Points on a hilly landscape, in no order, each with its height.
From any point a ball takes the steepest step (drop divided by distance) to one of its 2 nearest points. It stops when none of these is lower. Distance is the straight distance between rows; heights are no part of it.
Besuk: [-10 -23  -6 -39   5 -36  28  -3 -41  31  12 -50 -40 -18  32 -43  27  57
  26  -4 -35  -3 -25  24  20  23  30 -34   8   1  32   4  13  17 -45  15
 -52  25  30   5  12   0  12]  height 39.5
Mumis: [  9  20  27  19  31  35 -31 -19  24 -16  47  22  28  46   1  34 -16 -27
 -10  10  -1   3   0  10 -42 -62 -30   5 -21   0 -15 -13 -22  -4  -7  22
  -8  -1  45   1  -6 -24  31]  height 28.1
taso: [-11  -1 -39 -29 -40 -77  54   1 -21 -22  -3  22 -33 -11  19 -48  40 -12
 -11  57  11  10  20 -45  11  37   2  12  10 -10  -3  -3   4 -13  17   0
  14 -35   6   4 -23 -23 -34]  height 41.2
bisen: [ 26 -18  29   9  30  22   7 -40  26   6 -13 -18  13   4  25   9  23 -14
 -33  14  17 -17  43  24   9  11   9   8  16 -13  -3  27  38  25 -14  33
   5 -42 -36  14  -2 -39  17]  height 29.0
Tak: [-16  11  10   5  27   6  19   1  21 -28   2  55  12  46   8 -22 -45 -15
 -50 -14 -14  11   4   3  -6  10 -48  32  26   0  -8  -3 -33  -2  57 -15
  -9 -28  49 -34 -22  22  18]  height 37.5
Das: [-37 -14 -16 -17  13 -46  25  15 -56  13  47 -31 -25  12  25  13 -16  10
  -3 -41 -34  -3 -31  16  26 -14  24  -9  45 -12  -7 -38 -34 -14 -20  26
 -27  38  17 -20 -13  -2  -2]  height 44.2
mimu: [-12  -5  10  35  28  -8  16   5  50 -42 -15  21 -38  67 -13 -29 -12 -34
 -43  -7  15  -7 -12   4   5 -11 -28  33  41 -24 -35  13 -17   8  37  -7
  14 -42  22 -49  13   5  10]  height 41.7
mapam: [ 24  17 -31 -33  30  -7 -31 -19  36   2  50 -31  41  -9  25  23 -17 -14
  27 -17 -21   0 -13 -11 -17   2 -21 -31 -27 -46  29  12  35 -46  10 -45
 -19  31  48 -12 -12   9   3]  height 9.4
sug: [ 32 -20   0 -20 -39  -7  12  -9   9   7  -4 -29 -11   5   1  26  31  30
  40  60  11   6  20 -26 -15  26  19 -12 -35  22  -2  10  18   7 -42   3
  22 -13 -29  52  42  38  -8]  height 42.5
kalom: [  1  -1  26 -44  12   7 -32  -9   8   4  18   3  46 -21  18  50 -58 -35
 -42 -39   4 -35  11 -26   5  -2   5  -1  18 -13  33  20   8 -27 -31  22
  41 -38 -44  16 -37  -4   6]  height 27.2
vadan: [-29  23 -11 -50 -11 -73  52 -13 -15 -25  -3  19 -54  16  -3 -60 -13 -25
 -18   5  -2  -4  18 -21  15  22  -1   8  39   4   9   6  -6   3  -7  12
  15 -38   9 -38  22  -9 -12]  height 37.7
Gaf: [-16 -10  18  22  14  47   5 -10 -43   5  25  -3  -9  19 -11  34  42  22
   2  17 -11  19  20  36 -10 -12  16 -36 -16  -1   7 -26  -4  47 -19  41
 -42   1   5  17  17 -12  13]  height 34.8
zezo: [ 24  23   5  16   6 -20 -14  29  42 -40 -35  37  46 -26 -26 -41 -17 -17
 -34 -47  -1   2 -10 -18  25  11 -30  78 -40  -6  -8  16  32   2  50 -46
  30 -20 -23   3 -25 -29  -5]  height 26.4
tad: [-30 -14  30 -62 -25 -40  44   0  -8 -17 -17 -18   2  35   6  11 -34 -21
 -29   8 -21   6  17  20  -5  47  -9  -1  -2 -12  23  31 -19  18 -20  42
 -17 -42 -15  -2 -52  27  13]  height 50.5
pez: [ 31  66  45   5  36  19 -17  -7  33 -18   4  13 -12  -6 -28 -59 -37  29
 -17 -27  -1  -9 -17  35 -36 -32 -32  10 -19 -27  22   5  14 -14  25 -29
 -16 -13  12 -21 -31 -18  40]  height 26.2
Pizin: [  1   7 -20  17 -16 -36  -6  35  37   9  -2 -22  16   4 -18  14  11 -23
  41  33 -14  29   5 -35 -14   5 -19  13 -30   4 -42 -52   7  -7  21 -45
  22  54  12 -32  33  27  -5]  height 28.5
Meku: [ -4  23  -4 -28 -16  10 -19  34 -31  44 -30  25 -35 -25  -1 -27 -64  21
  12 -19  35  15 -48 -22  -7 -10 -11  -8   2  30  21  13 -28 -55   4 -24
 -11  30  34   0 -49  29   9]  height 41.5
tuf: [ 15  29  21 -52 -27 -14 -12  14 -16  28 -31  -5  23 -55  -7  13 -42  23
  27 -15 -16   7  -3 -13 -29   5   9   0  10  32  -2 -33  17 -14 -35   0
  23   5 -12  12  17  54 -11]  height 49.3
puriv: [  8  44 -48  13 -29 -53  -5  27 -21 -34  13   0  21 -28 -29 -48 -21 -21
   4   0  14  -3 -19 -34  15   4  -6  62 -49 -16  10  35  18 -17  72 -15
   1  35 -20  23 -21 -62 -34]  height 30.0
lapet: [-28  -5 -46 -15 -48  22   3  18 -19  27 -11  -2  -5 -55  13   2  10  60
  35  32   6  -3 -10 -25  17  26  39 -20 -17  11   8   8 -14  -2   2  -2
 -25 -13  21  56  -8  47 -17]  height 24.5
luma: [ 20  13  18  39  36   3 -41  20   4 -42  -7  65  50 -26 -17 -45   0   3
 -34 -31 -10 -32  22  -7  29 -14  -1  52 -26  17  -9  19  50  24  21 -44
  18 -21 -36  24 -18 -58 -11]  height 32.7
dadi: [-15   6 -28   5 -17  -6  52   4  66 -11 -31 -48 -23 -27  12 -46  28  27
  20  35  12  -5  -4   4  12  56   1  41 -23 -32   6  27   0  24  42  20
  11 -37 -11  -7   8  35 -16]  height 47.2
ridu: [-39   4 -58  -8  -9 -47  25  34 -40  -7  -9  19 -78  18 -31 -57  -6   7
   1  18  27   0 -45  -2  29  -4   6  -4 -21 -17  41  40 -27 -12  30 -24
 -19  -5  35   0  -5  20 -22]  height 61.0
zazud: [ 18  13   5 -24  -7 -32 -20  22  37  14  12 -37  23  31 -12  14   4 -19
  56  13  -5  60 -28 -16 -26  15 -25 -11 -42   1   8 -39  -4 -22 -23 -32
  11  60  53 -23  29  41  17]  height 24.0
dalog: [  2  38  -9 -15  13 -18  24   0  -2 -22  18   8  23 -52  21 -48   9  44
  26   7 -38 -24  37 -12  -5  14   1   3 -31 -30  14  -5  27  24  -2  -4
 -11 -30  -7  31 -12 -26  -5]  height 26.5
tiz: [-31 -20  -1 -55   2 -57  55 -15 -32 -13 -13   8 -51  30  14 -52 -15 -20
 -42 -38   0  15 -11  24  37  52   7 -11  37 -15  19  25 -26   7   5  35
 -19  -6   9 -34 -25  -8  18]  height 33.3
gazo: [ 42 -26   4 -39 -41  -1  -5  11   8  22 -29 -17 -20   7   5   8   7  19
  23  16   2  -6  25 -28 -25  18   1 -22 -51  -1  31  57  53  -3 -42 -20
   8  -6 -15  24   9  18  16]  height 44.8
pubuv: [  7  11  24 -30   9  -7   1 -15  11  23 -10  18  23 -11 -15 -22  -3   3
  -6 -19 -34  17  10 -11 -39   0 -36 -11  44  37 -24 -68  30 -11  -8 -38
  22   7  44 -46  20  18  -5]  height 44.3
vifa: [-17 -78 -10  34  11  21   6 -12  33 -16  -7  21 -41  74   6  -4  10 -31
 -20   3 -15 -34   9   1  41 -42   3 -22  -5  -8  24  44 -19  16 -16 -13
  -5 -23  36   1   1 -17 -20]  height 56.7
fis: [-17 -25  10  -4   3  34  -4 -15  -2   0 -28   2 -32  22   0  16 -34  15
  10  -2 -28 -39   4   7  16 -42  35 -18 -16  17   5  22 -23  22 -31  -3
   7 -32  17  37  49  48 -12]  height 22.6
Vozub: [ 15  13 -34  17 -21   7  -8  14 -45  11  26  -9 -10 -15  -2  -5  25  29
  25  16  -1  25 -18   5  -4  22   9  19 -22 -13  -3  -2  12  -7  10  -1
 -32  56  -6   2 -15 -35   9]  height 13.4
dapa: [-34 -12 -54   5 -20 -20  24  11 -39 -23   7  18 -40  29  -6 -35  14   8
 -31  24   4   3 -39   8   8  12   1  -3 -26 -33  33  63 -28 -28  17  30
 -29 -26  51  19 -54 -20 -25]  height 62.2
momi: [ 31   4  27  -6  -3 -12  -5  -3 -74  -5  41 -26 -27  34 -14  48  -8  -1
   6  -4   2 -14   0  30 -13 -20  24 -20   1  -4 -12  38  -9  24 -57  40
  -7  20 -73  47  19 -24  20]  height 13.6
dop: [ 21  25  34  -4  -8 -51   9 -13 -27  -8  36 -24  24 -28  29  33  27 -27
  16  -1   1 -31  32   9  -3 -29  23   5  45  -3 -52 -22  20  -2  -9  19
  11   8 -82  19  36 -44 -11]  height 34.5
tamir: [ -5 -36 -50  30 -43  13  26   9  -5  -4  -4   5 -10  31 -18   5  40  10
 -34  32  15  22 -25  -3   2  42  -6  12  -5 -27   6  28  -7 -33  36  44
 -18 -16  26   3 -72 -16 -17]  height 63.3
fivop: [  2 -29 -51  31   3   7  16 -25  56  14 -29  -9   1 -27  18 -26  42  29
  23  30   1 -34  -9 -18  25   9  24 -12  15  -6   3  13   8   6  23 -53
  -6  14  10 -13  26   2 -23]  height 42.4
beso: [ -7 -15  -4  29   6  12 -15 -11  44 -10   7  18  44 -12  12  23   6 -27
 -41   5  23 -19  18 -19  16  25  -2  40  29 -11 -10  24 -10 -23  14  34
  34 -37 -30  42 -62 -21 -24]  height 15.3
tokev: [ 27  11  34 -40   0 -36 -13   5  25  19  25 -48  33   3  -3  17 -21 -15
  47 -21 -24  45  -4   7 -37  20 -40 -22 -52 -45  11 -21  34  -6  13 -22
 -15  37  38 -19  -5  29  14]  height 18.0
Vutu: [-26   1  18 -54  -5 -45  37  14 -46   5  -5  -2 -83  30   5 -38 -20  24
  -3 -17 -14  10 -25  22   3  -1 -13   0  46  11   9  10 -37  -2 -36  29
 -24  -2  30 -41 -13  15  32]  height 28.4
sufod: [ 19  32  13  -2   8  41 -26 -22  17  36  13  19  33 -23 -10   2  20  37
  29  22 -15  10   9  -6 -45 -26 -12 -34  30  35  13 -62  26  -6 -28 -24
  22  14  26 -31  13   2   9]  height 46.7
vuli: [-11 -15 -53  55  22  13 -15 -15 -16  22  39  -2  10  12  13   9  29 -19
 -21 -21  18  20 -38  22  23 -17   8   0  53  -7 -12 -17 -11 -38   7  21
 -18  46  -4 -21 -29 -47 -10]  height 48.9
sarig: [-28  31  22  10  28 -28  22 -23 -22 -18  47  -5  51 -36  39  42  15 -13
   4 -24 -11  -8  28  22   7  -6  19  18  44   5 -60 -59 -23   4   2  46
   5  -2 -48   4   5  -1  -9]  height 37.4
talan: [-10 -10 -62 -11  -2 -25   2  32 -14 -16   2   5  26 -40 -19 -20 -16 -11
  -4 -19  -2   1 -17 -32  29  20  -6   8 -61 -36  21  54  22  -7  53 -17
 -15  12  21  27 -24 -25 -30]  height 25.7
guv: [-22 -12 -24  59  15  19  -2  19 -22   6   2 -17 -27  14 -11  11   3   0
 -15 -34  18 -10 -47  33  37 -14   5  -5  17 -13 -20   9 -23  14  19  17
 -21  22 -20 -19   0  -4 -20]  height 50.4
Podob: [ -1 -12  -3 -15   6  20 -29 -13  -3  11  16  32  41  22 -13  17  -6 -31
   3 -12 -45  43   2 -18 -12   7 -30 -51 -35 -10  41 -29  -7  -9  -9 -14
  -1   9  74 -38 -12 -28  34]  height 67.0
diz: [-51 -13  32 -22 -10  -2  14  16 -32  31 -32  -6 -72  53   4  -2 -55  30
 -11  -3   9 -23 -26  11 -16  -7   8 -10  32  22  14  30 -51  14 -37  37
 -10 -17  29 -15   6  29   1]  height 22.7
Kobez: [  5 -10  19 -50   4   4  22 -24 -22  11   5 -37 -12 -22  25 -23   8  56
  14  27 -40  -6  37   6 -20  -2   6 -50  -1 -10  36   8  30  25 -47  24
 -40 -11  32   1 -15   5  25]  height 35.8
malo: [ 19  30  -1 -31  -5 -19  19 -17  -4  -4  35 -52  12 -51  32  -9  10  58
  67  32 -33 -29  27   5 -29   9  39  -7 -15 -12  17  17  29  42 -19   2
 -36   6  10  33  15   7  -4]  height 31.7
lir: [ -8 -18 -18  17   4  34   5  12  25  21 -27 -18  -3  12 -27  13   3   5
   1 -16  17  20 -17  28  15  11 -14   4 -15 -11  -8  -5 -18   3   2  11
 -20  13   9 -25   6  41  10]  height 51.1
gole: [  1   0 -11 -17  19 -29  26 -13  13 -15 -19   7  22 -38   2 -36 -17 -14
 -13 -20 -10  14   6 -43  21   9 -30  -2  19   8 -28 -47  20 -14  31 -59
  10  20  18 -39  21   3 -21]  height 45.5
gipom: [-12  10  28  18   4   1 -15  -1 -24  -9  45  29  13  70  -4  74  -9 -54
 -20   9  -3  18   6   1 -35 -32 -15   3   9  -1  -8  -2 -39  -7 -23  56
  -1  -4  -4  11 -31 -22  37]  height 23.4
Rinag: [  2  -4  36   5  34  17 -17  11  67 -28 -23  -1 -20  30 -28 -24 -47 -32
 -34 -45  -2  -9 -20  27  12 -14 -26  23 -18 -27  -5  29  -7  13  28 -28
   8 -48   8 -24  -1  28  25]  height 45.7
pifo: [ -4  -6 -21  22  19  -6  22 -17  -7  10  33 -35 -12   6  31 -19  60   9
  -4   1  15  31 -25  23   0  12 -13  -4  48  -8   1 -45 -16 -15  -5  33
 -38  43  21 -36 -26 -31  22]  height 47.3
Megot: [-10  18  22  -6  34 -18  27 -12   1  -6  16   9  -9  -1  14 -30  -3  20
 -10 -24 -11  28 -22  24  -8  -2 -17  12  74  13 -25 -63 -25 -27   5  11
 -35  27  27 -65  -9  11  26]  height 45.1
mut: [ 11  16  43  41  25  -2  -2  19  15 -19   6  -8 -40  64 -34 -15  17  -8
 -10   4  28  -6  -1  36 -14 -30 -45  20  -2 -19 -27  17  10  36  -7  -5
 -25  14 -14 -47  10 -28  29]  height 42.3
dob: [ 13  16  -1  24 -24 -24   7   4 -13 -12 -30  -7 -20 -32   6 -36  11 -19
  -1 -30  41 -31  -1   0  40 -22  35  48  17  25 -34   5  17  15  52 -31
  20   9 -93 -16  37 -42 -44]  height 48.7
pibos: [-25 -34 -30   6   0  -2   9   2  73   5 -30 -39 -19  25   3  16 -21 -26
 -23   4  19 -13 -31   6   4   8   0  10  13 -14  -6  25 -39 -18  10  12
  36 -21  10 -37   1  64  -1]  height 53.0
tipan: [  4 -21 -59 -12 -33  18  -4  15 -17   9 -15  18  18 -43  -3  -3  22  25
  21  20  -8  -4   5 -24  21  29  22 -18 -56   1  25  57  10  10  14 -22
 -23   0   4  57  -9  -6 -18]  height 20.6
lom: [ -3 -12 -16  -5 -20   0 -17  -6 -12  37  22 -34  -2  23   4  56   4   2
   6  23  17  30 -21   0 -30  10  11 -12  -2  -7  -4  -6 -40 -41 -30  56
   8  21  -4  28 -13  18  -8]  height 59.3
mabi: [  4 -55 -16  30   7  20  -1 -29  18 -17   4 -13  -5  43   4  33  20 -40
 -40  12  19 -13  16   2  42  20  10   1  10 -27   4  45  11   8   4  39
  15 -26 -28  15 -24 -45 -23]  height 23.0
divob: [ -4  13  46 -28  20  23 -59   1 -21  -6 -10  26  16 -24   2  24 -77 -11
 -21 -56 -13 -23   8  -3  -1 -16   1  -8  11  10  12  25  -2 -17 -39 -25
  29 -23 -29  17  -9  14 -14]  height 32.2
sipi: [ 15 -15   5 -39 -14 -13  25   7   1  -1 -28 -14 -14  16  -6  -8 -18  -6
  -8  -8  10  -6  11 -25   3  37 -17  -3 -27 -18  17  47  14  -3 -20  11
   1 -29   1  -3 -15  -9   4]  height 47.4
pariz: [  1  30 -20  49 -56 -38   3  20 -47 -18 -16  -4 -22 -36   2  15   3 -21
  18  10  43 -37  -9  -4  40 -16  58  44  11  21  -7   9  -3  10  40 -20
  25  -9 -79  23   0 -26 -72]  height 47.1
pab: [ -8  47  31 -13  10 -15  27 -28 -36  14  26   5  26 -31  11   0  15  28
  26  11 -13  37   8  27 -41  -7  -4  16  56  41 -43 -86 -17  -7 -12  48
 -12  15  14 -24 -20  11  21]  height 42.7
duzuk: [ 34 -18   8 -25 -19   9 -47   1  -6  23  30  29   8  44 -14  25  13 -22
  25  17 -19  35  -6  -7 -19 -29 -28 -53 -69   3  27   1  -1 -15 -28 -25
 -13  19  53   7  24  -6  22]  height 67.8
Lave: [ -6   7   2  49  16  52 -30   2  36 -12  -2  56  34  31  -5   9 -24 -21
 -33  10   4   6 -16 -10 -19 -21 -30  29  13   3 -12 -10 -40 -37  28  -7
  -3 -28  20   0 -28 -10   8]  height 32.8
gul: [-42 -48 -20  12 -12 -39  33   7   3 -16   0  21 -61  52  -4 -18  -6 -27
  -5   3 -16 -27  -7 -16  34 -33   8 -26   2 -13  -5  28 -19  21  -7 -29
   3 -10  46 -29  24  16 -34]  height 58.3
rul: [-39 -10 -53   0 -65 -48  32  32 -52  -3  -3  34 -42   4  -5 -18   4  -4
   3  43  30  13 -10 -19   6  29  19  24  -3  -7  -5  -3  -5 -21  29   8
  20 -32   3  30 -60   1 -37]  height 43.4
roki: [-13  21 -11   7 -26  -8 -17   5   7  16  48   2 -37  38  14  30   6 -17
  19  26   7   0 -53  -1 -30 -34 -18  -1  10  -5   5  -5 -48 -66  -8  25
  17  20  21  -1 -19  17   6]  height 58.5
Dedu: [ 27   5  18  47  17  27  -9  -6   9  -4  12   1   6  51 -24  27  21 -39
  -8   0  17  14  26  12 -13  -6 -25   5  22   1 -36 -31   8  25   0   6
  -1  20 -25 -29  33 -44  27]  height 40.9
lus: [-20 -14   5  -7  -1  18  51 -30  36  -6 -35 -11  24 -23  19 -22  46  13
 -21  36  26   0  26  20  10  56   5  45   3 -30   3  24   1  21  33  40
  20 -84 -18  16 -32  21   7]  height 49.9
Punel: [ 27  49  32  18  18 -15 -17   9  39   4  22 -40   7  -6 -10  23  -4   7
  48  15   6 -24   5  18 -27 -41  -1  23 -14   3 -22 -10  22  31   8 -10
   0  15 -11   7  32  17   4]  height 26.1
Bapud: [ -8 -11   9  35  -7   6  50 -20 -17   0 -33   6  -2   3  17   5  62   0
 -19  19  12  -2  36  31  18  16   8   2  41  26 -50 -51  20  32  11  14
   1  -7 -38 -12  42 -20 -24]  height 53.7
nebo: [-33  -4  11  23  17  19  43 -23  14  -5 -33  -1  30 -38  15   5  29   7
 -33  23   5  -1  27  36   3  24  -1   9  20  15 -29 -40 -12  19  30  57
  16 -49 -23   6   0  28 -11]  height 52.4
zoni: [-24   7  40 -24  24   4  20 -21 -65 -11  23  18  42 -30  15  13  29  10
 -16 -29 -19  16  31  36  -5   3   3  -3  51  25 -29 -67 -20  -2 -21  51
 -26   7 -13 -24 -16 -23  16]  height 40.4
difor: [ 31 -12  57  -9  21  22   5 -38  36  -7 -27   0   2  16   6 -33  14   7
 -26  18  13  -7  48  26 -34   3 -34  -8  44  11  -7 -18  38  18 -33  13
   4 -45   8 -32 -11  -7  34]  height 35.2
vener: [  4 -19 -19  33  30  50 -20  -1  -4 -14 -20  48  45 -40 -13 -21   9  16
 -26 -31  -2 -31  33   5  30  -8   8  10  -4  -2  -8   6  22  28  22 -11
 -13  -9 -22  32 -15 -41 -22]  height 37.3
sek: [  6  24 -24 -14 -14   2  -9  17  -1  19 -37   9   3 -56   1  -5 -16   8
   7 -41  17  19 -30 -22  15   3 -10  10 -10  18 -11 -15   3 -41  32 -48
  -7  32  -1 -21 -14  17  -9]  height 43.3
Kov: [ 39  45   4  22 -21 -32  -5  33  10 -52 -12   8  43 -24 -23 -54  -9 -18
 -27   3  15  -5  -6 -48  11  10 -32  70 -29  10 -20   4  28 -18  58 -29
  10  37 -45 -11 -38 -70 -12]  height 31.6
sis: [ 30  26  39   9  46 -44  18  26  19 -46  -7 -21 -14  27 -38 -55 -29 -14
 -14 -30  -4   8   6  32  -6 -10 -44  29 -13 -26  -9   1  27  31  28 -46
  -9   7   5 -55  23 -23  34]  height 37.8
fuf: [  5  -9  -1 -14  -7 -41  18   5  33  18   3 -36 -58  12  28 -41  56  19
  21  49   9 -17 -28 -12 -36 -11 -23   2  34  11  29  19 -16 -50 -45 -14
  14  44  48 -31   2  14   6]  height 56.2
dazap: [-24 -21 -12   4  -3 -20  32 -13  51   9 -50 -16 -48   8  23 -26  12  10
 -20  26  27  -8 -21  -4   0   0  -6   4  47   9  17  14 -20 -33   2  -3
  21   3  18 -53   1  26   1]  height 54.6
bul: [ 52 -16   7   2   8  29 -60   1   9  27  22   7  27  22 -21  32 -18 -38
 -13 -29  20  22  -4  -5  -9 -14  -7 -24 -31 -11  24  22  46 -33 -15 -12
  17  34 -23  -5  -6 -48  21]  height 29.9
remak: [-15 -52 -19   9  11  17 -13 -10  63  12 -30   3 -19  19  11  12 -26 -29
 -24 -21   7 -45  -6  -7  40 -16  24 -18  16 -14   9  34 -13  -7   9 -25
  23 -43  13 -20  17  15 -10]  height 54.8
razeg: [ 10   2   2  26  23  64 -30 -33  15  -3  12  -4  35  -3  -9  29  21   4
   5  20  -7   5  21  -4  -1  -6  36 -37 -30  15  30   4   9  41 -19  15
  40 -11  11  54  26  22   2]  height 37.9
nepe: [  2 -14 -51  47 -14  54 -13 -30   6  16  -9  22  27 -51  15   2  39  16
   7   8  14 -25  10 -30  22   2  15  -6  13  17  -5 -24  25   8  25 -31
  -1  17 -11  18  12 -36 -16]  height 40.2
mazok: [  3   9   5  12 -10  -8   9 -12  33  11  16 -26 -51  41  13  -8  36   2
  18  71  21  -2 -40   7 -59 -32 -42   6  -4   2  -4  17 -24 -40 -13  11
  -9  18  40 -18 -17   7  21]  height 57.5
kigir: [-27 -38  -6 -18 -16 -51  32  -1 -56  20  30 -36 -32  18   9   5  26  21
  41   8 -51  21  -9  21  22   2  19 -24   4 -14  -8 -33  -8  22 -40  32
 -38  35  49  11   1  12   2]  height 42.1
lusar: [-16  22 -35  -1  -7  25  -8  10 -19   4 -13  25 -21 -35   0 -21 -54   9
 -10 -15  29 -23 -36 -24  -4 -13  24  -5   8   8  40  50 -21 -43  20  -5
 -22 -22  31   2 -48   2 -11]  height 39.6
Retis: [ -2  11 -14 -32 -16  -9 -10   6   8  29  -2 -23 -18 -40   7   8 -44  40
  47 -28 -20 -16 -20 -11  -2  -9  20 -25  15   7   5   0  -9 -10 -16 -33
   5  17  -3  -4  35  69 -20]  height 47.6
zop: [  7 -42   9   2  26  27 -23   2  34  -3 -46  -8  -8 -17   0  20 -24   2
  -1 -34 -20 -25  19   5  38  -4  24   7 -25  12  -1  21  24  46  -8 -25
  33 -34 -31  33  64  48  -9]  height 29.3
lin: [-14 -16  15  -1  -8  -9 -27   5 -60  -9  54  -1 -10  44  -6  86 -33 -41
  -7  -5  10   9   8   6   6 -30  18 -23   1  -6 -23  13 -45  17 -45  44
  18  12 -39  40  -1   5   6]  height 18.6
nev: [ 20  12  16   2  -3  -8  -3   2 -34 -23 -20  53  24 -49  -7 -24   1 -27
 -30 -40  38 -15  24 -11  33 -13   9  23  29  38 -44 -15  18 -16  16 -29
   7  11 -61 -12  -3 -49 -17]  height 50.6
zanut: [  5   0  48  -6   0   5  20 -14 -19 -26 -35  56  38 -24  12  -8  55 -26
 -36 -11  22   6  47  -1   4   2   4   3  49  46 -71 -63  18 -17   5  -5
  23  -1 -50  -9  31 -26 -15]  height 52.0
Puboz: [ 20   0 -16  45 -14  -6  28 -11  31  -2 -18 -48 -21  -7  26 -21  38  23
  27  28  11 -25   9  -4  12   7  28  22 -12 -13  -1  28   7  29  29 -20
   5 -19 -23  15  40   8 -21]  height 44.6
Futu: [ 25 -33   0  23  35  47 -43 -28  38   5 -19 -31  47 -28  14  49 -10  -1
  11 -14 -19   5  24   6  26  12  50 -34 -23   4  31  35  28  27  -8 -19
  30  -5 -16  43  65  37  -5]  height 34.4
lovos: [-27  -1 -25  -8  -4  61   9   3 -12  47 -21 -15  23 -59  -1  27  13  43
   3  13   5  14  -8   9  -1  38  38 -18  -9  19   9 -17 -20  22   2  33
   3   9 -30  55  16  60 -10]  height 28.0
fovun: [-12  10 -24  16 -44 -29   3  29 -37  -7  -1   7 -31  -2   8  29  17  -1
   0  14  30  -6   2   6   8  10  25  17 -12  -5 -13  -1 -14   4   5   7
  11 -15 -54  41   0   0 -32]  height 45.3
Segor: [ 13  35  35 -17  -5  48 -33  -4  26  17  -4   8  50 -60 -17  13  -6  36
  41  -2 -40   0  19  -3 -20 -19  10 -19 -23  32  18 -42  20   7 -16 -22
  34   3  16  20  18  52   2]  height 48.8
fuzu: [-19  38  25 -35   7  21 -16   4   3  -9  16  36  -4  -5  24  -2 -64   7
 -16 -13  -5 -28 -10 -25 -26 -33  -5   8  -3   5  18  30 -39 -24  -4  -6
   3 -45   4  34 -33   6  14]  height 36.6
pozel: [ 44  39  43  10  20  23 -33   5  32  -3  -1 -10 -12   7 -23  -2 -29  14
  15 -19  -6 -14  12  13 -25 -58 -24  -1 -32 -12  15  15  33   0  -8 -35
  -2   6 -12 -10  22 -16  37]  height 19.5
piru: [ -1  -6  16  17  34  34 -17  15 -38  -4  32  18  20  34 -22  21  33  -4
  -7 -16  -4  43  26  21   0  14  -9 -21 -14   4 -10 -55   1  47 -13  26
 -34  36  -5 -17   2 -49  35]  height 38.0
kada: [-21   0   6 -39 -18 -11   9 -13  33  -4   1   5  39 -32  39  34 -17 -31
 -27   1   3 -34  24 -31  23   5  27  12  29 -13 -10   7 -13 -28 -12  31
  45 -40 -28  34 -26  -1 -14]  height 21.9
mev: [  9  -6  28  22  25  63 -19   1  71   4 -38 -25  16   4 -29  20 -28  -3
 -20 -16   9  14  -7  31  -9   5 -19  21 -13 -18  -3   0  -1   5  19 -12
  19 -21  -5   0   5  41  28]  height 49.0
Foti: [ 35  39  26   7  -7 -45  -9   7  -7   2  22 -44  33 -13  16  10  22 -19
  45  22  15  25  27  -4 -26   0  10  30   7   7 -27 -36  23  13   3   1
  22  26 -56  -9  46 -11   0]  height 31.0
vukem: [  9  12 -15   9  11 -11  -5   9 -12 -23  45   3  56 -24  13  -1  22  -1
  24  16 -31   8  10  -7 -15  17 -14   8 -38 -40   8  -8  31  10  27 -15
 -38  19  12  25 -27 -55  13]  height 19.9
Sarit: [ 16  77  37  -5  36 -15   4   9  46 -51 -29  -4 -29   3 -57 -74 -39  13
 -21 -38   6   2  -7  13  -9 -11 -51  55 -20 -17  10  14  20  21  60 -38
  -6 -36 -31 -35  -6  -3  35]  height 32.3
fuza: [  4   4  48 -20  13  27   5 -22  33   8 -26  24  32  14 -15 -22 -15  19
 -20  22 -28  14  34  -5 -36  15 -43  -5   9   6  15 -36  23   7   0 -19
   8 -46  37 -29  -2  28  16]  height 40.5
zilu: [-51  -5 -19  -8 -24 -54  24  37 -50  -7 -35  41 -78   4 -19 -27 -30 -13
  22  -3  20 -18 -12 -21  23 -27  33 -14 -18  38   6  29 -21  21  -4 -23
  -8 -18  42 -11  21  27 -22]  height 59.8
Pap: [ 75  37  27  -4   4  26 -51   5  13  26 -12 -24  27  -6 -19  17 -17 -12
  21 -20   8  18  -2 -10 -50 -11 -28  -4 -19  14  23   1  58 -39 -13 -30
  21  50 -46   5  22 -30  30]  height 25.9
vesu: [  4 -24 -21  17 -30  50  -9 -38   4   2  -2   5  -2 -10   4  14  35  39
  21  47  -3 -11   9 -28 -16  -7  42 -33   7  47  27   2   2  26 -36   6
  12  -7  -4  63  33  42 -29]  height 40.3
felad: [ 16 -30 -11  -8  -4  14 -45  11 -17  -2  12  15  33  18 -20  48 -21 -31
  39 -21 -37   6  13  -7  19 -21  32 -55 -38  19  -5 -14   0  29 -24 -27
  21  33  11  33  72  28 -19]  height 24.6
levop: [ -9 -61 -12   5   8  39 -23  -4   8   7 -14  29  40  38 -14  -9  -1 -26
 -36 -30 -21  40 -11  -4   9  44 -50 -24  -6  -8  29 -19  14 -14  15 -16
 -17  12  53 -51 -36 -14  25]  height 65.8
Misa: [ 14   6  -7   9 -22 -10 -30  30  -1  -2   9  16  37  -8 -24  42  -4 -15
  52   7 -26  20  16 -28  -5 -18   7 -24 -31  38 -29 -63   5  22  -5 -46
  45  50  -4  12  77  19 -19]  height 27.9
Tev: [-11  21 -12 -38   1 -35  13  24 -22  -4  34 -28 -19 -39  25   1 -24  10
  30 -23 -14 -26 -17  -7   0  -4  24   1  16 -18 -10  -3 -20 -16   3   9
  -6  10  -2  -2  -1  10  -8]  height 46.0
Vugop: [-28 -32  12  19 -15  19  -9  -3 -24  26 -23  13 -60  38  -6  13   5  -1
  -6  11  31 -33 -25   7  10 -18  28 -38  27  19  13  29 -25  -3 -51  14
  11   9 -11   4  33  32 -13]  height 16.1
Nipim: [ 18 -35 -18   9  10  28 -53   8 -10   9  33  15  42  11 -11  50   0 -24
  23 -18 -10  -6  12  -5   8  -8  15 -18 -51  -9  11   4   0  13   9 -15
  -9  41  -4  26  30 -51  12]  height 28.3
Vibab: [ 24  -3   0   7 -30  -2 -20  20 -68  25   9 -12 -55  30 -11   9  28  30
  30  24  18  17 -21  18 -14   2   9 -18 -23   6   3  29  -9   2 -45  21
 -31  45 -27  34  15 -18   7]  height 6.7
fogon: [-34  23 -13  19  14  45   6   8 -35  13  32 -23  12 -48   4  28   7  48
  19  -5  -9  13  -4  31   7   6  18 -17 -21  -4 -14 -19 -29  34 -10  38
 -49   2 -14  12  -6  33   1]  height 31.4
Refun: [ -1  -7  21 -25   4  31 -21 -39 -16  34  12 -16  17  -3  25  44   2   9
 -16  17  12  31   5   3 -27  14   0 -14  42  22  17 -26 -16 -24 -40  57
   6   1   1   1 -40  -3  27]  height 60.2
kek: [ -7 -48 -33  20   1  40   6   5 -16   0  -6  43  33  21 -14 -16  20 -11
 -48   2 -11   8   0 -10  29  38 -21   5  12  -1  -4   6  -2   1  25   1
 -28 -10  39 -20 -47 -22  -9]  height 64.5

Call two points neighbours if one is among the 2 nearest of the other. Go from one point of each pair to the other, from neighbour to neighbour, staying as low as possible. Name the highest point that can't be avoided.
pozel and beso -> tuf
pozel and Vugop -> Bapud
tipan and mapam -> mut
pozel and mapam -> bul
mapam and felad -> Pizin
zezo and tipan -> Kov
Vibab and mapam -> vukem

Where does a ball stop that starts at each point below?
gole -> beso
Podob -> pibos
zanut -> Vugop
guv -> pozel
kigir -> Vibab
lir -> Vibab
nebo -> zezo
sipi -> Vugop
